Each row is a point on a tangle of strands that fork and nearly touch. The rows are in no order.
(in the rows, 128 means zero)
Two points are linked if the straight distance between their rows is under 76.9. Some points are linked to none.
k384: [ 97 112 130 142 132 118 119 112 122 109 136  94 104 153 117 165 100 137]
k878: [ 93  98 126 154 154 127  73 105 110 152 125 128 104 131 103 115 123 114]
k676: [160 142 116 156 108 158  91 141 156 128 124  94 159  86 109  95 158 163]
k537: [100 116 112 123 160 114 138 107 150 119 135 155  74 185 163 149 110 113]
k883: [129 136 134 100 133 160 109  87  89 180  98 152 191 120 134  72 124  93]
k26: [109 165 162 146  85  93 145 152 111 105 125 104 123 211 120 186 135  67]
k309: [110 170 138 167  79  82 135  96  97 101 109 122  68 192 134 177 111  42]
k74: [101  93 114 149 168 116  79 103 122 175 108 146 116 116 140  91 128 126]
k925: [194 150 150  96 103 157 110 153 147 138 105 122 198  83 144  50 127 111]
k235: [107 171 152 155  77  76 134 128 104 110 114 119 102 210 133 184 137  47]
k767: [100 128 120 135 132  91 134 112 147 113 126 134  82 205 157 158 107  84]
k435: [108 120 124  85 155 136 137 117 138 116 146 151 113 155 126 160 123 144]
k772: [133 118 131 101 140 135 109 134 138 169  95 154 173  77 148  85 146 133]
k999: [107 111 160 182 134 119  98 105  91 118 117 111  71 147  89 168 100  82]
k137: [110 106 115 175 134 110  81 122 127 144 110  88 130  92 129 118 113 157]
k506: [197 137 135 112 113 150 128 171 173 136 107 148 161  58 153  76 152 154]
k372: [117 107 137  93 157 133 124 116 133 159 109 185 143  84 131 102 147 144]
k807: [102  93 142 167 146 120  80 108  98 133 127 120  83 141  92 145 111 105]
k76: [121 120 160  75 157 136 145 116 112 121 133 201 115 116  78 132 144 127]
k430: [166 128  93 103 121 156 158 155 173 131 132 141 144  79 159 132 140 190]
k728: [113 162 157 125 102  86 145 162 140 109 145 110 132 212 116 181 141  80]
k55: [ 90 127 144 155 114  47 162 180 145 115 136 106 118 189 171 149 138 102]
k499: [150 127 144  84 124 131 128 119 121 159  88 167 200  79 130  71 142 116]
k900: [103 123 106 175  97  86 159 114  92  88 146  58  97  78 188 121  81 150]
k445: [193 141 146  96 110 142 128 165 163 139 105 139 183  60 151  56 142 127]
k374: [110 121  96 179 102  92 169 119 114 104 143  60 104  96 201 119  92 165]
k122: [114 136 131  75 135 133 146 130 143 106 160 137 117 192 112 177 129 115]
k176: [113 145 141 101 122 110 147 144 141 106 155 123 125 207 120 177 127  95]
k250: [107 118 144 169 123 124 114 117  93 104 136  69 105 127 101 162 106 142]
k666: [131 118 146 113 142 168 105 133  86 166 124 135 183 114  90 108 153 113]
k191: [133 128 134 186 115 152  98 138 100 129 134  72 151 101  86 119 140 158]
k701: [192 156 131 135 103 169  94 151 161 139 114  94 182 101 145  45 135 119]
k477: [134 139 118  75 134 103 175 172 156 116 186 127 153 182 129 152 153 129]
k961: [105 110 114 142 177 128  91 103 130 132 120 184  58 145 130  99 117 122]
k570: [110 124 142  93 176 134 143 102 122 123 125 213  89 126 109 104 132 132]
k700: [121 123  96 118 132 134 144 132 156 113 149 105 137 128 139 153 124 181]
k861: [128 122 136 121 136 168  96 116  82 176 115 132 184 125 107  95 139  98]
k231: [144 139 144  89 124 152 131  97 105 172  85 159 207 101 134  69 125  97]
k620: [113 131 149 182 116 109 110  92  91 101 116 117  50 153 104 180  88  67]
k108: [131 129  85 167 107 124 169 134 163 124 138  80 130 122 185 132 117 190]
k390: [ 97 120 133 140 122 103 131 111 127 103 133 100  93 181 132 170  95 103]
k576: [135 125 126 148 123 159  87 141 118 141 126  95 168  97  91 108 147 148]
k739: [104 104 125 116 169 138 100 107 122 167 111 175 115 111 132  87 139 129]
k312: [131 127  87 145 122 135 156 134 164 121 143  98 133 118 168 143 123 193]
k969: [105 108 105 148 166 114 105  95 139 118 123 159  47 161 142 130 101 115]
k734: [184 148 131 158  96 165  89 144 165 133 121  85 168  90 120  63 161 142]
k672: [176 131 109 107 114 160 141 164 177 128 120 141 142  59 156 115 142 182]
k825: [164 129  85  86 118 145 193 162 169 133 158 151 149 105 168 141 137 181]
k339: [124 125  86 196  98 115 173 126 145 125 130  75 112  96 204 123 100 187]
k752: [152 117 168  86 143 144 150 131  79 138 130 179 176  89  48 132 162 123]
k329: [105 120 121 112 183 134 130 108 130 125 123 212  66 139 130 102 120 129]
k722: [141 114 171  74 142 146 148 125  93 126 139 181 140 104  59 151 150 131]
k697: [147 128 157  81 139 164 145 145  97 112 158 149 139 113  54 173 147 140]
k881: [109 146 144 169 103  93 130  92  92  92 112 121  53 165 124 178  90  59]
k541: [142 140 101  69 134 114 188 155 151 119 178 135 154 154 135 152 144 154]
k54: [138 116 111 153 126 144  88 150 160 161  92 104 150  74 166  97 135 157]
k127: [117 117 111 102 142 141 131 129 140 119 144 122 131 132 128 155 125 166]
k141: [170 135  88  67 120 128 195 154 158 116 173 141 157 120 145 140 147 171]
k921: [144 129 135 123 129 168 110 146 109 140 142 115 172  96  75 121 153 141]
k124: [115 121 144 188 118 134 107 125  89 113 134  67 124 105  92 144 123 156]
k843: [112 165 111 143 122  91 129 103 138 101 116 150  60 218 140 154 112  68]

A fork is a point with three links. Follow the links from the first point to the second and name the forks in between, in order.
k701, k666 -> k576
k384, k537 -> k767
k697, k570 -> k722

A fork is a point with three links, a tip a point with one. Leave the first point through the second and follow the links. Name the first fork or tip that comes.
k312, k108 -> k900
k76, k570 -> k767
k231, k883 -> k576
k825, k141 -> k477
k969, k961 -> k722

Name the points in between on the shortest way along the links from the first point to the second, in order.
k969, k570 -> k961, k329
k312, k374 -> k108, k339
k506, k477 -> k672, k430, k825, k141, k541
k122, k881 -> k176, k728, k26, k235, k309
k231, k372 -> k499, k772
k430, k734 -> k672, k506, k445, k925, k701
